Each row is a point on a landscape with many peaks, with its height.
A climber steps from a point to whichever of its 6 nearest points has the largest rise for the distance, and stops where none of them is higher. Distance is the straight distance between rows; heights are no part of it.
q_522 height 445: [-17   3 -16 -25 -24 -18   9  15   9  -5 -12  11 -36 -24 -31  39 -10 -18
  10  10  -8 -41]
q_370 height 490: [ -7 -10   8   2 -15 -38  -3  33  19 -28   8  11   5  -9 -36  22 -30 -21
  26  29  -1 -48]
q_892 height 390: [-28  -9   9 -30 -30  27 -13   5   1 -21  -6  21 -31 -13 -56  38  -8 -24
 -15   1  -3 -50]
q_872 height 587: [-55   5  -8 -27  12  -2 -11 -15  -7  23  13   7 -38   2  11   4  -4 -18
  -4  -3   2 -13]
q_108 height 578: [-40   2   5 -28  17 -32 -21   3  -9  13  13  -9 -28 -18   8   5   4 -14
  16   4  11 -17]
q_471 height 487: [  2  22 -16   5  29  31  -7 -67 -20   4  -7  40 -14  -8  47 -57 -13  12
   0 -40  12 -20]
q_714 height 553: [-46  -5   7 -19  35 -14 -19 -32 -17  42  23  -9 -44  -3  37 -35 -11  15
   4 -18   8  -6]
q_938 height 388: [  0  -2  -8  15 -40  41  21 -16   9   7 -10   6  36  22   4  41   7 -30
  -7 -27  -9   1]
q_669 height 399: [-16 -18  22   7 -23  23  -4  -8  15 -25  19  21  26  28 -21  13  14   1
 -28  -7   3   5]
q_629 height 440: [ 11  -1   0   8 -36  21  24  18  16 -27 -11  10  47  24 -23  58  10 -18
  -2 -21   7  10]
q_548 height 38: [-26 -52  23 -19 -26  27 -41  44 -22 -10 -27  29 -61  -5 -62  25 -36 -16
 -25  24  16 -56]
q_71 height 368: [  9   9 -17 -11 -27  -3  29  14  19 -12 -19   4  14   9 -25  50   8 -27
   5   0   3 -24]
q_193 height 518: [-66 -28  16 -26 -10  11 -36  15 -12  17  -4  11 -43  -7 -16  11 -22 -23
 -13   1   9 -22]
q_107 height 461: [  2  17 -31   5   3  19  10 -30   3  13   1   3   0   6  15   4  34  -9
  -2  -8  -7   5]
q_680 height 68: [-27 -57  32 -20 -42  54 -41   8 -48  -3 -14  32 -37  12 -49   4 -22 -39
 -45   9  -5  -8]
q_275 height 521: [-23 -30  39  11  -8 -22 -12  59  12 -53   5  18  12 -14 -56  -8 -35   2
  -2  34  21 -26]
q_246 height 519: [ 71   4 -28  24   3  15  26   2  -7  22  -6 -28  16  21  30  -2  14  30
  -3 -36   4  54]
q_53 height 441: [ 34  21 -31  11  -8 -16  24  16   5   4 -12 -18  18   5   3  34  40  -3
  18   7   4  13]
q_206 height 429: [ -3 -29  34  13 -38  22  -2  35   4 -50   0  47  10  20 -68  34 -22  -9
 -35  19   5 -39]
q_359 height 420: [  4  20 -34  -8 -22  16  22 -21   0  21 -15   5  -1  -8  -5  40  24 -29
  -2  -1 -29  -7]
q_407 height 510: [ -8  -4  12  -4  36 -24 -19 -37   5  25  28  -9   7 -18  49 -60  -5  30
  17   7  10  28]
q_635 height 636: [ -3  -4   6 -13  26 -22  -8  -6  18   1   8 -45  44 -19  20 -27   7  20
   8  25   2  35]
q_419 height 446: [ 42  35 -28  25  36  20   3 -55 -16  26 -21  20 -40  -4  47 -37  13  12
   4 -27  -5  -1]
q_993 height 558: [ 66  46 -12   5  29 -15   3  22   1  13 -23 -72 -23  14  26 -45  11  37
   4 -18  -4  66]
q_588 height 466: [ 87  34 -34  34  30  36  23 -26 -24  15 -28  -5 -12   9  38 -25   9  28
  -4 -39   3  26]
q_746 height 359: [  4   6  -4  -1 -52  21  17  18  23 -25 -26  33   4  -3 -47  57   1 -34
   9  10 -12 -46]
q_411 height 638: [-24 -18  14  -2  -2  46 -20 -20 -29 -20  20  24 -16  23  13 -29 -13   6
 -33 -22  -7  -9]
q_736 height 684: [  8 -14  11  18 -29 -12  16  57  35 -35 -13  25  33   7 -55  35 -26 -14
  17  18  21 -25]
q_845 height 442: [  5   7 -11   2  -3  -3   4  -7   1  10   7  -3  10   5  20   5  19   2
  -7  -2 -14  23]
q_114 height 503: [-33 -17  17  -1   5   1 -20 -19   5 -13  25  12  12  15  18 -23  -8  20
 -16  -7   0  23]
q_183 height 517: [ -3  -4   7  17 -10   5  16   9  19 -22   1  -7  53  12  -4  33   7  15
 -10   7  21  11]
q_170 height 489: [-57  -8  10 -28 -16   0 -13  27   4 -14  -8  11 -39 -10 -40  14 -20  -5
  11  14   5 -48]
q_422 height 494: [ 52  56 -20  18  43 -30   0 -18  -8  32 -10 -33 -41  -2  37 -51  30  20
   0   0 -20  38]
q_723 height 181: [-39 -47  28   2 -15  26 -39  17 -24 -26  14  27 -22  14 -29  10 -22  -9
 -49  17  15 -13]
q_810 height 563: [-30 -14  22 -15  20 -51 -22   6  11   9  22 -30  25 -40   2 -22 -18   7
  16  28   2   1]
q_940 height 545: [  3 -16   9  14 -15 -24  24  44  32 -28   0   2  46   4 -29  35   5  -2
  23  22  17 -15]
q_750 height 535: [-45 -12  14  -9  24 -17 -26 -21 -20  13  31 -12  -5 -11  28 -36 -18  20
  -8  -1   3  -3]
q_756 height 471: [ 44  11  -9   6  12 -60  13  42   9  10 -18 -43  30 -17  -7  15  22   0
  30  17  -4   8]
q_608 height 478: [-30  -8   7 -10 -28  -6  -5  19  19 -31  -6  22  -5  -7 -40  17 -16 -14
   6  19   7 -41]
q_365 height 534: [ 11 -13  16  -9  11 -33  10  26  21 -12   0 -10  47   0   1  12   7  16
  17  29   0  -4]
q_406 height 516: [  9  17 -23  10  43  -6  -4 -44 -18  27   9   9  -9 -13  62 -49   0  11
  15 -26  -2   4]
q_930 height 464: [ 39  50 -28   7  20  10  19 -28 -15  31 -11   3 -39   1  30 -22  29 -12
   1 -22 -26  11]
q_348 height 502: [ 28  24 -18   8  21 -10   7 -28   3  23  11 -14  -4   8  40 -14  10  -1
  12  -4 -13  32]
q_116 height 500: [ 21  -3  -3  14  -5 -46  15  51  26 -12 -20  -8  23 -18 -27  19 -19 -10
  35  11   6 -32]
q_67 height 612: [ 39  11  -3   5  35 -41  -5   3  -1  26 -13 -61   6 -22  13 -42  23  22
   3  16 -28  55]
q_379 height 546: [-33 -11  24 -19  35 -56 -19 -10 -15  31  22 -24   0 -38  30 -52 -17   7
  20   8  -2  14]
q_325 height 363: [ 10  15  -6 -31 -62  61  16 -22  18  -6 -32  31  10   0 -44  53  10 -39
   4   0 -31 -33]
q_429 height 392: [ 61   6 -22  28 -26 -36  35  74  24 -10 -22  -9  22 -13 -33  49 -19 -14
  47   3  13 -24]
q_245 height 687: [-65 -28  21 -30  10  17 -37   4 -21   2  15  11 -42 -14   1 -13 -16   4
 -18   4  12  -9]
q_295 height 561: [-62  -1   5 -18  -6   1  -7  -4 -16  -7  21  13 -16   5   2   7  -9  -8
  -7  -2   1 -17]
q_216 height 386: [-10  -4   7  -5 -56  52  15  -6  10 -25 -24  20  19  16 -34  54  14 -42
 -17  -9 -12 -14]
q_739 height 626: [-42  -9  32  -8  -3 -23 -18  23   5 -20  22  12 -15 -19 -25   8 -20   4
  -2  30  14 -21]
q_195 height 646: [ 19 -14  -9  26   4 -10  24  -1  15   0  13 -15  45  18  29  -2  10  29
   4 -11  20  44]
q_306 height 525: [ 19  19  -7   8  38 -40 -12 -39 -11  31  11 -26 -16 -17  46 -50   8  11
  14   0  -9  29]
q_534 height 438: [ 51  36 -19   6   5 -30  15  47   7  -2 -45 -47  11  -8  -4  25  24  -4
  18  25  -6  17]
q_454 height 538: [-44 -28  33  -4  11 -14 -13  30   8 -31  31  -3  23  -3 -17 -13  -8  17
  -7  27  14  -2]
q_442 height 387: [ 16  34 -31 -10   4   0  20 -12 -11  30 -12  -6 -39  -4  11   1  27 -28
  -8   7 -41  13]
q_953 height 485: [-19 -21  45  -9   3 -44 -11  66   9 -41  17   3  23 -30 -39  -7 -56  -2
   9  33  13 -44]
q_91 height 499: [ 31   9 -20  27   2  32  24 -20  -8  14   9  -6  18  26  39  10  10  21
   3 -29   9  17]
q_483 height 509: [ 19   8 -10  12  28   6   6 -30   7   4   6   4  17   5  30 -38   5  31
   5 -11  15  26]
q_281 height 526: [-37   4  -6   5  30  10 -10 -43  -4   1  32  20 -19   5  31 -53  -7  17
  -3 -13  10  -5]
q_943 height 398: [ 24  34 -25  -7  10 -43  13   4  -5  14 -11 -18 -25 -14  -9  28  39 -20
  15  13 -18   9]
q_565 height 533: [-14  21 -10  11  12  41  -4 -36 -11   8  15  25  -9  11  33 -31  -4  -3
  -5 -38  -4 -12]
q_140 height 409: [-30 -46  41   7  12   1 -17  10   9 -26  30   1  41  22   3 -35 -14  34
 -14  12  18  30]
q_279 height 562: [ 69  15  -8  13  26 -17  13   9   2  20 -13 -69   2  10  29 -35  10  31
  -7 -10  -5  56]
q_127 height 616: [  3  26 -12  11  22 -17  -4 -41 -26  36  14  -1 -44  -8  34 -33  15  -1
   8  -8 -14  15]
q_286 height 602: [-66 -25  28 -29  16 -31 -38  26 -10  -1  11 -11 -29  -9  -2   7 -28   0
   9  19   8 -23]
q_466 height 522: [-29  15 -11 -25  -4 -31   2  12   4  12   8  16 -26  -8 -13  33   6 -22
  20  21 -10 -23]
q_585 height 520: [-26   8  -8  -8  -8  23   0 -37 -11   9  10  17 -10  14  14   4   6 -11
  -6 -27 -13  -9]
q_347 height 397: [ 39  25 -38  -1 -17 -24  24  24   7   5 -23 -17  -3  -4 -11  48  22 -19
  18  16  -5   0]
q_356 height 524: [ 86   4 -27  22  22  14  27 -22 -12  15 -15 -41  15  11  31 -31  -2  49
   3 -28  38  52]
q_573 height 270: [-22 -28  15 -12 -36  57 -24   6 -12 -22  -5  39  -8  10 -40  26  -5 -10
 -41  -4 -13 -23]
q_397 height 450: [ 32  17 -23  27  33  24  15 -48 -11  15  -1  21  -4   6  46 -32  15  21
   2 -26  10  -3]
q_901 height 411: [ 55  31 -27  28   6  51  23 -41 -10  13 -11  15  20  20  43 -10   3   3
  -1 -58  -5  12]
q_135 height 567: [ 50   9  -8  11  25 -22   7  13   9  20  -4 -61   8  -1  19 -25  19  35
   7   5 -16  67]
q_213 height 219: [-32 -43  30 -25 -48  46 -27  17 -23 -14 -10  32 -29   2 -66  22 -19 -38
 -35  15  -3 -42]
q_812 height 459: [ -7 -34  49  17 -24   1 -13  21  10 -46  18  18  44  20 -13  14  -4  22
 -22  10  31   9]
q_972 height 508: [ 56  20 -33  21  11  -2  21 -14  -3  24 -13 -31   7  11  21   7  25   5
   1  -8 -11  45]
q_735 height 381: [-14 -26  19   6  35  -7 -11 -29  27  12  30   2  34  -6  26 -70 -23  51
   5  -1  13  36]
q_112 height 437: [-21  -4   1   2 -33  46  12 -22   5 -11   3  25  12  24  -4  26   5 -11
 -13 -16 -12 -12]
q_952 height 369: [-15 -12  14 -24 -55  75   3 -20 -10 -13 -23  27  14  14 -30  26   0 -49
 -18 -25 -31 -22]
q_75 height 557: [-21   0   5  -5  18 -38   6   2   5   3   9 -12  11 -21  -5  -5   7   3
  14  26   4   9]

For each start below, name the point where the climber stops.
q_573 -> q_245
q_952 -> q_245
q_325 -> q_245

Call two points neighbours if one is among the 6 nearest of the other. Go from one point of each pair to the other, from neighbour to neighbour, staying as high as possible. Name the lowest point that can't be avoided.
q_739 and q_736 -> q_365
q_635 and q_739 -> q_810
q_127 and q_739 -> q_714
q_245 and q_739 -> q_286
